Each row is a point on a tangle of strands that fork, close into loops and nearly touch. The rows are in no order.
In the rows, zero is written as 128.
Two points are linked if the straight distance between their rows is under 124. Some points are linked to none.
Giga: [177 106 190  99 135  93  94 131 141 119 126 104 180 112 102  82 219 122
 166 117 140 124 133 129 124 174 100 210 115  60 143 186 182 114  78]
bef: [105 130 139 143 124 161 122 110 150 151 132 114 164 180 120 113 177 153
 162 139 153 173 138 118 131  94 150 109 120 102 111 112 132  88 145]
sitov: [131 132 112 109 124 128 114 128 136 117 101  91  77 125 142 133 160  95
 133 138 136  83  95 141 151 194 117 153  88 144 127 136 133 108  95]
mev: [131  81 143 126  90 184 133 107 148 147  98 120 140 171 148 140 209 161
 129 160 182 142 120 119 134 101 132 160  83 136 140 123 116 122 131]
Nogon: [ 96 117 111 142 127 145 155 168  85 140  97 154 104 112  92 145 127 127
 147 138 137  66 120 125 104  86 155  47 109 132 175  92  94  89 129]
Vezop: [164 107 192 105 127 109 118 131 110 119 129 110 174 139  86 104 203 141
 153  82 128 106 146 130 111 138  69 190 123  71 139 169 169 122 101]
Sopi: [102 171  65 158 179  95 144 144 171  96 157  60  71  86 153 112 122  71
 130 156  90 149  81 154 115 195 182 166 139 121 150 143 164 125 120]
gunul: [167 178 149 144 199 117  50 166 166 116 124 119 167  55 142 116 119 120
 165 184 131 182 165 109 124 140 203 111 150  77 110 194 105  80 152]
zin: [117  87 131 108 111 143 102  78 157 120 102 124 119 129 180 124 158 159
 142 156 177 182 124 136 154 158 128 166 125 143 124 137 137 121 111]
bev: [170 136 143 164 123 126 152 163  98 103 124  79 153 123 167 142 165 125
 128  64 111  58 125 154 124 119  67 175  95 153 129 134 155 151 138]
Kof: [114  97 125 170 104 172 206 135 115 148 130 159 130 154 158 140 127 182
 159 138 144 190 106 137 138 116 107 121 114 160 187 128 156 110 120]
bazo: [149 128 138 125 126 105 137 124  86 118 106 143 113 121 123 131  95 132
 125  99 115 120 147 159 149 146  55 137 153 147 132 140 155 140 123]
Zaki: [ 80  96 105 129  99 196 141  80 139 140 129 120 148 196 139 139 125 138
 106 125 118 125  99  99 140 126 132 136 106 171 116  84 123 156 128]
furu: [127 125 141 117 109 164 151 124 118 174 140 161 147 175  91 127 167 128
 111 133 137 121 138 137 120  81 108 118 129 110 139 112 131 148 126]
zene: [105 101 113 179 103 172 174 114  94 137 120 146 170 152 128 145  87 131
 122  94  87 107 125 125 126 126  96 123 124 186 148  80 138 163 156]
rarab: [149 128 160  97 123  99  98 121 121 132 141 119 178 173  81 107 170 126
 115  77  96 114 169  99  88 113  99 156 135  78  89 133 143 145 154]
vage: [106 114 124 132 138 102  87 116 121 105 107 170  75 100 144 129  36 146
 143 139 140 121 148  87 135 101 195  54 144 140 105  97  79 139 145]
dilep: [133 151 100 162 159  91 154 136 128 106 135 128  51  74 172 117  66 109
 144 155 115 158 102 160 150 150 147 140 165 157 165 150 153 163 114]
mobos: [170 179 114 169 179  84 160 174 137 105 137  68  72  90 152 131 121  87
 128 137 111 110  96 177 119 116 155 157 128 119 159 158 137 136 129]
tidud: [ 92 114 100 153 123 110 135 134 102 107 119 156 141 103 108 156  94 125
 135 114 115 110 143 102  81 108 191  27 126 124 133  48  68  85 174]
vimig: [170 124 135 146 143  97 169 140 125 110 115 113 107 100 149 114 146 133
 153 114 114 153 104 168 135 177  80 210 138 123 180 185 205 122  89]
futi: [134 127 120 148 134  93  97 129 115  92 123  97 118 138 138 130  97 123
 134  89  89 109 145  96 110 181 144 117 136 135  93 109 116 155 165]
lerid: [175 110 159  58 148 139  45 134 168 148  93 155 117 142  78 133 165 120
  87 204 174 128 164 110 138  86 133 147 110  51 118 169  99 122 109]
diz: [196 160 155 106 144  79  94 148 146 114 139  98 143 110 135  85 154 101
 162 114 121 132 120 131 135 179 118 178 147  97 112 167 176 135  93]
tusa: [210 129 179 144 147 114 115 186 114 135 110 140 132  84 165 137 126 157
 147 142 175 125 145 157 125  86 128 129 132 119 170 177 108 152 126]
rufop: [ 81 139 100 188 138 149 201 143 117 135 165  97 158 153 135 138  85 135
 143  76  66 135  89 136 115 150 112 136 123 168 167 106 157 107 137]
Bir: [113 119 132 113 130 117  88 127 116 134  97 181  95 102 121 124  73 143
 137 154 152 114 160  94 125  50 187  47 126 137 119  99  69 115 147]
tubuk: [ 91 118  99 129 138 135 118 113 135 109 110 143  72 148 132 133 109 144
 165 144 122 164 125 115 143 165 165  85 130 110 118 112 142  70 116]
fak: [105 123 120  81  90 170 173  84 159 181 151 175 121 188 106 128 157 128
  61 153 140 161 117 141 157  82  78 167 124 125 129 140 154 150  85]
Pud: [ 99 130 110 159 177 114 100 127 144  73 137 122 120  82 152 141  96 129
 164 143 110 178 145 109 103 153 231  74 154 105 109 111  94  88 163]
Fuden: [ 84  78 114 130 125 153 119 117  91 126 101 149 153 143 103 169 129 134
 108 124 117 102 159 125  87  95 119  83 116 131 146  56  90 109 166]
gobip: [138  85 166 142 132 118 150 113 120 121 122 120 151 125 143 107 176 173
 178 105 128 192 138 140 114 144  90 188 139 118 166 168 179 101 122]
kori: [102 155 108 125 112 152 158 140 114 155 153 132 130 134  96 128 134  97
 125 120 117  92 100 132 114 142 148  84 131 144 130 102 102 121 127]
baguf: [ 97 129 114 159 141 136 142 121 121 124 119 109 117 129 163 137 110 137
 157 125 131 137 106 131 124 109 162  91 125 159 136  98 106 117 139]
kemog: [138 145 149  71 142 125  91 114 161 163 146 160 155 144  71 117 154 116
  90 184 156 172 174 125 127  47 142 114 165  69  94 142  97 141 142]
magat: [ 85 160  69 177 115  90 177 133 110  99 165 113  81 103 104 138  29 106
 111  91  89 103  99 116 135 180 117  83 157 174 110  94 113 116 152]
rako: [ 55 105  95 130 114 168 148  86 140 129 137 150  76 145 155 127  80 162
 142 152 133 165  89 115 174 170 129 120 129 165 136 115 155 108  85]
bamib: [157  95 159 103 136 158  95 148 107 152  98 184 112 131  95 138 146 139
 136 171 153 127 169 124 122 104 138 103 121  98 162 132 102 139 133]
muv: [ 90 158 108 117 101 159 171 113 135 152 177 128 131 130 132 119  95 129
 110 100  94 130  85 155 169 189  72 165 134 181 133 138 167 119  91]
ketev: [174 133 140 127  96 127 148 121 139 118 130  96 127 133 172 126 179 115
 127  93 141  96  91 152 163 173  83 214  87 149 120 154 176 129  85]
kipo: [124 109 120  83 140 116  96 124 140 147  96 167 106 171  80 157 144 116
  54 162 136 100 171 114 105  26 103 115 127  92 116 123  91 151 139]
Kevas: [189 121 172 161 136 117 143 171 118  91 130  64 160 118 181 137 208 142
 147  82 134  84 124 147 111 120  95 201  73 115 147 170 153 144 121]
los: [138 137 121  70 144 127  42 129 165 117 112 123 132 130  90 127 163 115
  99 174 139 123 164  76 110 139 194  96 102  65  60 136  70  96 156]
kib: [211 135 181 111 152 119  69 170 169 122 114  97 175  72 161 110 196 131
 152 175 188 139 127 144 140 151 140 188 109  82 145 203 141 119  92]
rozuk: [171 158 136 163 153  74 110 163 119 116 134 132 103  82 145 124  56 103
 150 116 109 124 141 121 115 145 180 100 157 132 137 131  98 168 154]
Temi: [126 104 129 135 149 101 140 116 127 110 113 125 112 110 150 103 137 139
 171 115 104 193 122 146 132 190 102 184 146 119 172 166 207 104 100]
Tup: [198 155 186  94 164 127  13 158 170 137 128 115 211  90  95  94 152 129
 148 178 148 170 175  88 128 148 153 158 134  47 100 205 135  86 129]
Dad: [122 140 113 139  80 160 198 135 118 154 126 134 124 126 170 136 139 173
 106 120 167 100  77 164 152  71  82 123 105 194 149 128 134 117 105]
tiso: [217 151 198  95 159 122  21 172 181 130 124  93 221  76 128  91 176 126
 149 180 169 146 150 112 139 144 142 188 106  53 115 215 140 104  98]
marir: [ 85 142  82 154 159 145 185 163 116 120 135 104  78  99 116 147 122  94
 146 142  98 107  75 146 107 160 173  94 110 144 181 117 112  71 119]
kabo: [129 121 150 100 148 130  65 115 140 124 131 124 156 128 117 115 155 130
 151 145 132 172 170 115 113 152 157 122 149  89 105 133 111 109 148]
nupeg: [160 147 143  75 141 116  53 136 162 129 109 110 134 149  99 118 179 100
 113 160 147 109 149 101 126 160 157 132  92  64  81 148 109 119 123]
fizos: [173 167 137  72 115  99 108 147 126 146 138 139 135 154  65 124 146  93
  71 122 129  78 146 129 114 103 110 113 150  79  83 126 109 158 128]
Tanet: [148 119 156 124 142 121  68 146 123 145  95 181 112 103 131 132  91 167
 145 165 173 137 178 116 127  43 162  63 122 116 134 125  75 100 158]
sen: [150 144 132  78 150 125  35 131 181 136 129 144 148 143  81 127 129 119
  75 175 136 143 184  63 105  80 190 102 123  59  60 150  63 121 174]
dalo: [206 170 157  69 122  96  91 151 134 140 146 132 144 144  91 103 135 100
 106 121 130  96 140 128 134 130 112 141 153  83  81 146 139 159 109]
gel: [125 112 134 112 146 118  86 117 130  95 132  79 153 109 156 112 170  97
 150 112  95 133 131 117 105 211 142 171 116 132 117 134 135 149 135]
toza: [ 94 123 101 170 130  92 130 120 110  94 126 150  69  91 135 142  26 125
 140 118 114 113 129  89 135 149 180  66 154 154 114  85  97 151 153]
Rur: [143 149 155 136 180 125  57 137 153 124 135 123 158  64 159 123 111 140
 166 173 150 185 165 127 128 107 199  99 153 112 117 157  80 100 162]
pevez: [215 112 161 103 104 107  96 129 165 121 103 130 134 108 187 107 164 158
 143 147 186 166 120 132 153 150 115 204 127 124 125 182 161 149  98]
nuruv: [177 130 154 107 102 130 138 134 133 137 136 117 139 123 129 117 191 111
 133 119 155 103 100 161 157 176  83 198 115 111 145 162 180 126  63]
Lofo: [ 82  99 100 105 125 128  90  86 118  93 133 158  89 106 119 140  69 123
 106 135 112 121 144  91 132 188 164 104 169 135  88  92 103 172 137]
tafe: [167 144 152 159 152 117 177 177 136 117 119 100 113  84 162 141 183 158
 146 155 194 142 101 190 133  95 123 146 122 101 182 196 144 103  95]
devu: [140 160 143 136 116 117 156 129 123 146 165 121 142 151 136  98 137 130
 157  87 115 152 111 148 137 140 112 145 156 131 120 139 177 133 111]
Nagoz: [ 59 124  76 129  83 157 172 109 111 169 109 170 131 144 100 137  78 135
  61 127 110  49 115 114 133  36  86  81 106 197 135  67 119 133 130]
zama: [ 77 141 105 116 102 174 188 118 114 163 156 153 122 125 127 133  84 142
  98 119 112 121  90 154 169 140  75 119 121 197 148 120 135 116 101]
bak: [134 131 140 115  87 150 187 140 125 149 122 138 119 120 156 139 174 178
 121 145 202 124  88 175 151  87  75 134 110 149 153 157 132  99  90]
sisom: [159 149 159  97 149 130  46 131 161 154 140 152 173 138  87 115 124 132
 114 166 144 164 191  93 114  75 166 109 150  68  85 151  88 131 170]
betu: [165 103 177 117 127 119  93 116 115 143 136 149 167 122 144 116 122 163
 142 121 146 172 180 133 117  86 114 143 157 131 135 138 115 169 155]
fepo: [135 138 127  99 135 114 100 152 108 120 132 131 148 118  73 137 158 116
 104 121 129  99 161 115  83 143 159  70 131  79 102 113  74 105 163]
foze: [172 141 147 112 133 122 102 160 138 125  93 102  96 131 126 129 181 115
 147 149 170  76 110 140 152 157 121 139  89  97 132 160 133 106  87]
bifud: [159 132 142 163 142  99 142 139 108  91 128  72 138 123 164 127 136 117
 143  66  83 101 127 142 117 145  95 182 117 156 124 141 155 154 148]
gem: [ 84 134  91 169 142 129 185 162 101 120 115 136  90  95 108 142  91 107
 155 131 107  96  93 116 103 112 188  52 112 153 177  85  94  76 138]
Kita: [126  97 148 160 112 169 168 139 110 154 124 155 148 143 138 140 163 178
 166 154 168 172 134 141 126  80 126 102 120 130 180 113 127 110 143]
nemi: [ 78 117 105 111  91 163 152  97 113 160 113 153 132 145 121 136 120 139
  76 133 140  82 119 132 129  39 100  97 119 179 129  84 104 146 135]
Vipug: [202 133 174  90 100 142 123 127 139 138 160 127 168 165 118 104 212 104
 114  99 133  88 128 123 141 121 102 209 108  86 101 148 173 171  87]
karus: [103 135 130 110 121 102 103  99 130 140 144 167 143 144  99 127  84 129
  93 127 134 146 174 103 108  76 156  69 165 108  87  88  82 159 169]
gomi: [ 94 148  91 152 174 100 109 131 155  77 137  74 102 101 155 131 117 118
 155 136 104 158 114 119 111 180 207 100 137 110 100 121 117  90 146]
tegab: [ 91 123 100 132 139 146 122 117 138  99 138  74 128 128 157 130 145  96
 147 124  95 118  97 115 120 213 161 138 105 154 114 107 120 132 132]
Zove: [ 95 171 114  84 122 123 104  92 160 143 144 123 113 147 115 100 127 124
 118 147 151 141 115 119 150 124 162  94 152 110  59 123 121 115 111]
faku: [ 81 154  88 104 122 108 119 109 134 116 139 117  91 119 114 114  99 129
 123 129 134 115 109 106 131 142 183  60 148 135  71 103  93  97 134]
num: [ 75 111  86 200 115 158 194 117  98 126 138 142 170 141 118 154  38 121
 133  95  75 114  97 104 120 147 129  90 120 180 161  57 125 139 154]
mig: [113 158 111 138 109 158 161 153 117 141 150  89 133 154 123 135 161 101
 125 101 111  63  85 138 127 147 117 122  91 151 124 109 122 120 120]
rul: [181 133 166 149 162 116  92 178 119 138  95 151 118  86 156 139 104 159
 160 156 170 140 157 139 123  71 155  92 121 115 164 159  90 117 143]
mopat: [133 152 105 163 124 104 148 167  98 111 127  99 111  97 126 143 104  81
 128 101 105  51 111 118  99 135 155  83 115 166 129  90  79 141 162]
zemev: [ 79 152  89 136 128 117 137 119 126 114 134  97  80 120 144 122  85 122
 137 119 124  99  88 119 140 128 165  79 135 169  99 103 103 116 128]
Seti: [ 62 127  82 117 100 138 135  87 120 118 145 125 130 140 108 137  81 110
  72 111 105  78 113  88 123 130 156  87 140 168  77  65  80 167 153]
rim: [125 133 138 120 156 139 129 154 104 132 134 131 135  78 114 134 156 100
 158 150 132 131 131 157 104 163 166  99 146 115 161 130  96 117 124]
vuv: [ 54  94  79 121 119 174 158  88 160 158 128 155 139 211  91 158 134 118
  60 152 104 132 128  96 107  30 118 121 118 129 128  75 109 152 139]
vemas: [ 91 160  70 161 166 127 169 149 144 116 154  97  71  87 140 121 109  86
 144 157  95 142  70 143 123 178 191 116 137 144 160 129 128 109 116]
Nide: [142 133 135 144 140  79  80 139 120 111 125 122 140 139 130 129  90 139
 134  88 111 125 169  99  91 135 154  87 142 108  90 109 100 131 182]
Gibo: [144 140 129  95  77 167 175 104 122 165 151 177 124 157 124 123 133 132
  83 126 138 126 110 151 169 104  68 160 137 157 120 136 163 168  90]
Fovu: [147 168  95 161 161  90 142 150 159  93 150  48  75 103 171 114 131  80
 134 129  96 119  85 152 130 172 150 188 116 136 129 150 161 141 119]
ruku: [156 142 151  53 131 113  91 100 176 152 140 140 155 159  88 107 166 108
  86 163 152 162 153 134 137  85 110 168 154  70  85 153 134 151 105]
des: [167 142 155 119 129  90  73 145 123 131 138 122 174 159 113 114 122 135
 118  79 111 111 178  95  83 106 132 117 132  95  82 122 110 154 175]
Gan: [116  97 131  90  95 168 175  99 160 172 141 170 138 180  93 147 197 136
  59 165 164 163 136 143 134  44  70 181 126 106 142 142 138 153 105]
delub: [ 98 125 108 138  86 174 169 119 112 160 123 118 158 145 153 147 139 151
  87 102 140  75  99 150 133  68  78 123 101 194 130  90 120 131 130]
bil: [122 148 110 104  75 181 170 101 144 161 163 153 124 153 121 125 112 118
  80 105 107 107  96 142 189 159  58 186 123 179 111 139 176 149  88]
Gal: [ 61  93  98 165 130 155 156  95 118 112 142 163  85 144 151 142  48 165
 165 143 119 178 111 104 159 145 156  87 142 154 143  93 149 129 112]
pab: [139 159 119 148 125 126 136 170 112 119 132  74 120 131 145 131 155  93
 137 106 117  50 102 124 116 127 141 108  82 154 112 104 102 136 144]
buv: [ 66 124  95 118 108 169 170 119 103 153 148 171 122 142  88 135  96 113
 119 135 104 126 106 114 122 137 155  66 129 149 148  77 105 110 126]
nafez: [129  97 134 131 119 158 116 103 133 128  99 118 126 161 160 131 157 151
 140 131 146 146 128 125 136 146 123 153 110 142 132 122 131 134 130]
Molaf: [146 114 134  89 115 125  91 100 122 115 106 124 137 159 106 140 137 105
  73 100  97  87 162 118 126 141  81 169 122 130  85 127 127 179 143]
tirev: [139 176 128  95 117 109 119 121 145 153 126 138  92 149 122  97 124 135
 136 147 166 134 109 138 170 105 130  98 146 118  90 141 140 110  93]
pifig: [ 97 116 101 198 111 145 164 112 107 104 124 131 101 115 144 148  31 123
 128 101  92  97 110 116 167 157 112 126 144 203 120  99 137 181 144]
vibo: [188 169 151 151 163  78 106 179 126 124 143 129 142  93 121 110  98 111
 166 114 108 148 154 119  99 152 178 107 161  93 127 157 122 133 153]
Memef: [160 112 163 121 148 113 108 145  95 116 117 114 152 122 106 123 163 125
 152  92 106 111 155 134 102 167  96 160 135 105 143 151 145 134 133]
nak: [160 126 138 122 133 101  94 129 151  93 134  67 142 110 182  92 182  91
 156 111 101 117 114 120 132 207 127 219  86 135 112 152 168 164 107]
gipi: [107 134 106 134 106 128 162 108 130 133 129 142  68 122 169 120  82 153
 137 137 139 163  92 148 182 164  91 139 141 175 140 152 173 126  88]
nez: [ 74 149  75 162 114 130 172 130 113 113 152 115 100 124 101 144  38 120
 104  83  70  97 103 130 152 194  76 120 137 184 114 108 139  97 141]
ven: [ 84 134 121 117 109 141 169 121  80 154 137 157 140 120 104 146  99 133
  98 108 122 111 134 170 136 108  58  88 136 162 149 106 128 111 120]
livi: [ 42 126  64 137  85 145 166  94 116 142 130 156 137 148  90 140  49 126
  64 111  97  67 110  90 128  82 125  70 126 181 103  47 101 145 147]
tilav: [143 120 134  63 146 136  74 139 154 153  86 169  91 146  72 137 149 123
  84 191 162 105 167  95 123  38 154 105 113  72 116 146  81 120 129]
kudat: [115 125 110  92 114 109 114 121 100 117 136 132 148 130  78 145 140 104
  75 105 103  96 157 116  84 152 136  94 141 113  95  93  81 138 169]
Lup: [165 111 154 166 136 112 150 155  94 125 102 139 129  95 172 149 121 163
 144 117 151 132 142 167 119  91 101 127 134 151 177 143 124 143 141]
Keri: [191 167 154  70 124  95  80 131 157 136 144 121 155 125 112  76 150 104
 137 140 142 139 127 132 146 162 122 162 159  87  86 157 165 145  88]
Pob: [ 83 131  95 112 142 114  87 111 139  77 130 128  99  90 130 135 100 140
 135 145 128 133 129  95 119 144 218  51 148 121  72  96  72  82 148]
fip: [111 132  91 171 146 120 178 127 132 111 129 112  59 101 174 135  74 129
 133 139 102 156  84 159 154 162 122 155 138 176 169 145 167 130 110]
toruf: [ 76 132  95 177 133 112 197 145  88 132 113 143  96  83 145 148  62 131
 130 121 119  95 102 159 126  62 112  63 110 193 193  92 116  92 127]
veg: [173 125 164 137 135  98 130 132 100 109 139 105 156 107 134  97 141 114
 159  62  69 106 133 122 108 156  93 193 142 144 124 156 166 166 139]
bol: [182 115 164 113 132 128 103 136 151 125 119 109 156  83 185 112 183 150
 153 160 183 169 126 157 134 140 135 182 136 128 145 179 132 137 113]
Zefaf: [138 111 165 148 144 129 115 148 110 126 119  98 168 148 123 128 186 147
 169 104 135 128 159 137  98 119 112 138 115  94 145 136 135 107 142]
fuvi: [117  78 141 111 101 173 127  96 176 157 112 128 142 194 103 149 234 139
  93 172 183 144 138 118 134  67 118 180  73  94 130 129 115 116 129]
kabi: [204 112 184 129 108 127 146 146 135 105 147  91 179 102 184 115 224 146
 146  91 151 119 117 141 121 129 104 228  96 126 136 178 159 149 108]
subul: [183 122 163  60 140 126  24 127 183 143  95 137 146 134 101 113 175 112
 109 197 176 141 159 105 145 141 145 169  99  51 101 173 124 114 101]
dival: [112 148 129  83 121 121  95  76 169 147 148 131 139 186 107 104 143 127
  99 138 142 164 148 116 139 100 130 137 156  91  64 128 134 146 119]
mizan: [102 121 112 189 130 156 224 146 125 141 152 117 145 143 163 146 108 165
 144 102 102 170  83 157 126 136 104 152 111 166 200 134 169 101 120]
gepa: [ 88 102 116 128 112 131 137  88  95 113 133 154 132 158  90 125  74 132
 115  82  67 139 154 100 127 183  92 133 161 140 104 112 161 152 147]
Sado: [129 114 128  90 122 121  88 107 122 134  97 133 130 170 107 155 139 126
  63 120 129  91 169 130 113  73  80 134 121 116  99 110 105 158 150]
Pag: [166 126 140 151 127 110 172 142  98 116 113 130 110 101 168 141 113 150
 134 103 132 130 126 178 143 119  67 156 141 163 160 157 159 143 120]
Bof: [141 113 116 179 113 157 164 134  99 119 106 127 119 127 153 148  94 119
 135  98 101  92 116 135 139 139 101 140 122 190 147 109 139 168 144]
Kudi: [142 128 134 149 114 131 214 162 118 126 120 127 104  87 175 155 165 175
 129 149 193 142  89 188 133  90  99 134 120 144 190 176 141 102 101]
kas: [102 126 140 118 119 119 127 102 101 149 140 169 142 124 121 125  96 134
 123 133 145 155 161 141 127  73 125  70 152 137 127  94 100 143 146]
Zir: [ 93 127  94 117 146 120  80 108 159  90 111 105  84 128 145 122 130 123
 153 147 127 146 117 103 137 204 182 111 125 107  90 120 132  86 119]
pogi: [102 100 123  92 119 165 145  99 184 164 124 142 122 200  87 154 218  96
  57 166 145 133 127 123 125  62 104 186  93  90 129 138 125 143 102]
begib: [139 114 115 137 113 145 151 121 129 116 102 106  98 113 169 139 141 120
 128 124 129 112  94 159 159 189  87 184 104 175 149 148 160 127 102]
Vugol: [ 97  91 112 140 117 185 138 102 133 127 122 103 145 169 154 136 152 130
 144 127 109 137 102 112 128 174 141 148  96 159 139 101 131 136 127]
bemo: [135 119 119 110 116 122 104 119 101 110 119 121 129 143 106 136 119 102
  98  97  95  82 151 114 112 168 110 125 130 143  93 103 112 160 160]
bet: [ 64 129  86 198 121 112 163 109 106  97 146 121  96 119 136 145  11 128
 133  97 101 108 103  96 146 156 150  87 156 173 111  78 120 159 141]
gik: [167  85 145  95  78 132 108  85 173 129 101 149 129 131 174 111 181 160
 127 165 200 180 123 125 154 160 116 206 115 131 122 162 159 140 102]
Repe: [ 95 157 111 160 120 129 174 123 120 139 181 114 144 152 131 107  85 127
 152  79  83 151 102 130 128 164 128 127 158 154 124 117 160 133 129]
Rogi: [ 71  89  95 137  97 193 156  79 146 154 131 134 168 218 120 149 130 145
  76 127 107 132 116  96 122  73 106 142 109 152 122  74 131 164 144]
gofi: [ 77  93 113 127 126 139 111 101 106 108 116 157 137 119 116 157 100 129
 127 132 118 121 150 105  98 106 174  63 130 139 126  55  68 116 164]
bamav: [146 152 143 119 107 142 141 129 129 161 147 133 150 182 112 111 166 124
 133 105 135 122 126 137 131 118 109 143 131 105 112 129 155 132 113]
gat: [226 143 183 122 151 110  73 192 120 115 138  96 158  97 154 124 147 114
 144 106 127  83 141 128 112 136 125 170 103 102 130 177 119 165 123]
torur: [138 120 137 118 132 139 113 160  99 143  91 164  94 125  94 142 136 127
 139 150 146  83 146 123 120 103 139  77 119 112 151 120  95 115 130]
mebok: [114 110 161 134 129 115 130 102  97 136 148 157 164 110 146 121 105 154
 152 122 143 193 170 154 122  81 117  99 160 147 148 111 115 141 153]
gobef: [111 109 157  91 132 111 107  91 131 140 134 128 167 182  71 114 177 140
 120 107 119 166 179 120 100 105  92 153 144  71 105 130 148 105 146]
bofi: [ 84 126 116 140 120 136 182 137  79 148 127 157 116  96 131 147  90 140
 125 128 136 114 120 165 132  85  94  67 121 175 178 100 113 105 120]
sizip: [185 177 165 112 171 102  58 168 152 126 132 108 186  85 113  93 148 119
 166 154 137 161 158 115 118 159 169 129 152  60 100 187 131  92 132]
lik: [123  89 152 134 103 182 150 123 119 173 136 167 159 166 106 132 180 162
 134 165 170 173 154 130 125  59 122 122 127 112 164 113 121 138 147]
Dev: [138 148 123 104 102 119 134 106 136 147 127 153  80 151 140 104 106 143
 134 137 156 155 110 144 181 139  99 128 147 136 108 143 168 133  87]
gekot: [146 120 137 145 121 113 155 116 110 114 138 125 127 114 128  90 116 122
 158  72  63 134 118 125 138 190  73 202 158 158 132 159 206 151 114]
zogak: [131 129 146 106 139 102  58 120 138 136 139 172 156 123  99 128  80 140
 108 132 137 159 196  95  97  81 168  74 153  87  90 111  67 131 180]
bosaf: [108 152  96 148 120 101 134 158 107 123 127 119 133 114 110 136 119 113
 118 109 125  67 124 104  84 109 179  42 113 135 111  73  71 102 172]
bodam: [119 120 130 172 171 130 117 138 127 108 112 116 126 112 156 145 121 134
 173 142 126 165 140 127 102 118 192  90 128 121 148 112 101  96 163]
sol: [104 111 118 138 147 116 129 115 123 109 117 128  97 143 135 126 113 137
 168 113 103 177 131 134 132 194 123 133 140 117 142 132 171  87 118]
ner: [121 146 100 135 119 107 145 129 101 114 127 124  80 121 114 133  70 110
 120  97  97 102 117 147 154 183  70 126 148 164 112 124 146 120 126]
kiveb: [ 96 122 103 219 131 130 205 135 108 129 129 131 151 117 148 155  58 112
 152 102  93 127 100 127 109 105 150  89 120 176 190  66 117 141 153]
dunuf: [149  97 173 150 145 128 122 136 132 122 116 108 161 124 142 124 195 175
 183 136 163 190 154 141 119 115 121 160 126  93 158 165 147  84 140]
Femoz: [ 56 108 106 139 105 148 169  86  89 132 154 185 137 146  93 137  36 139
 105 104  77 155 151 111 142 152  87  93 148 158 127  91 154 147 139]
tova: [ 47 105 103 167 129 138 175  95  93 111 162 170 111 132 135 149  19 156
 142 117  86 180 126 116 154 154 111  80 139 166 152  93 156 121 121]
gud: [177 147 136 169 162 112 165 170 134 112 118  83 100 103 173 142 165 125
 141 131 139 119  97 179 124 115 132 169 114 120 173 173 149 132 114]
zilob: [ 70 103  88  96 138 150 149  97 186 154 122 150 104 208  79 158 171  86
  53 163 109 144 131  98 111  57 122 146 119  95 115 122 111 140 118]
Sepe: [155 160 128 149 150  80 126 148 119 121 132 148  69  66 155 113  49 106
 154 150 133 136 118 138 146 123 167  90 162 153 143 138 109 164 122]
Ronad: [196 125 152 128 163  78 117 158 139  98 112  96 124  84 150 107 160 115
 157 126 124 140 111 156 126 179 106 207 137  98 167 192 192 129  88]
vuz: [151 134 159 104 126 132 115 143 135 129 120 108 139 127 104 123 210 112
 143 141 175  96 110 156 145 171 108 156 101  70 144 165 147 105  71]

A fork is a point with three links, a tip a point with one. Leave the first point through the second and follow the links. Name the first fork or tip that comes.
mobos, Fovu | bamib
los, nupeg | bemo
Gan, fak | toruf
zin, gik | Rur
Fuden, gofi | buv
nez, ner | bet
ven, zama | pogi
Kudi, bak | Seti
bemo, Molaf | sisom

A tip is a point with one link. Name the tips that can be reached along the links from each point below, in the order of the rows.
zilob | Rur, nak, toruf
Kudi | bamib, Seti
Bir | kiveb
gofi | Fuden, buv

A piece is all that can be reached along the links. How many separate loops has the piece of each point below (a circle has one, a figure eight two, a Y none), and how many tips (points with one link)?
bev | loops 1, tips 9
nak | loops 1, tips 3
nez | loops 1, tips 1
mizan | loops 1, tips 0
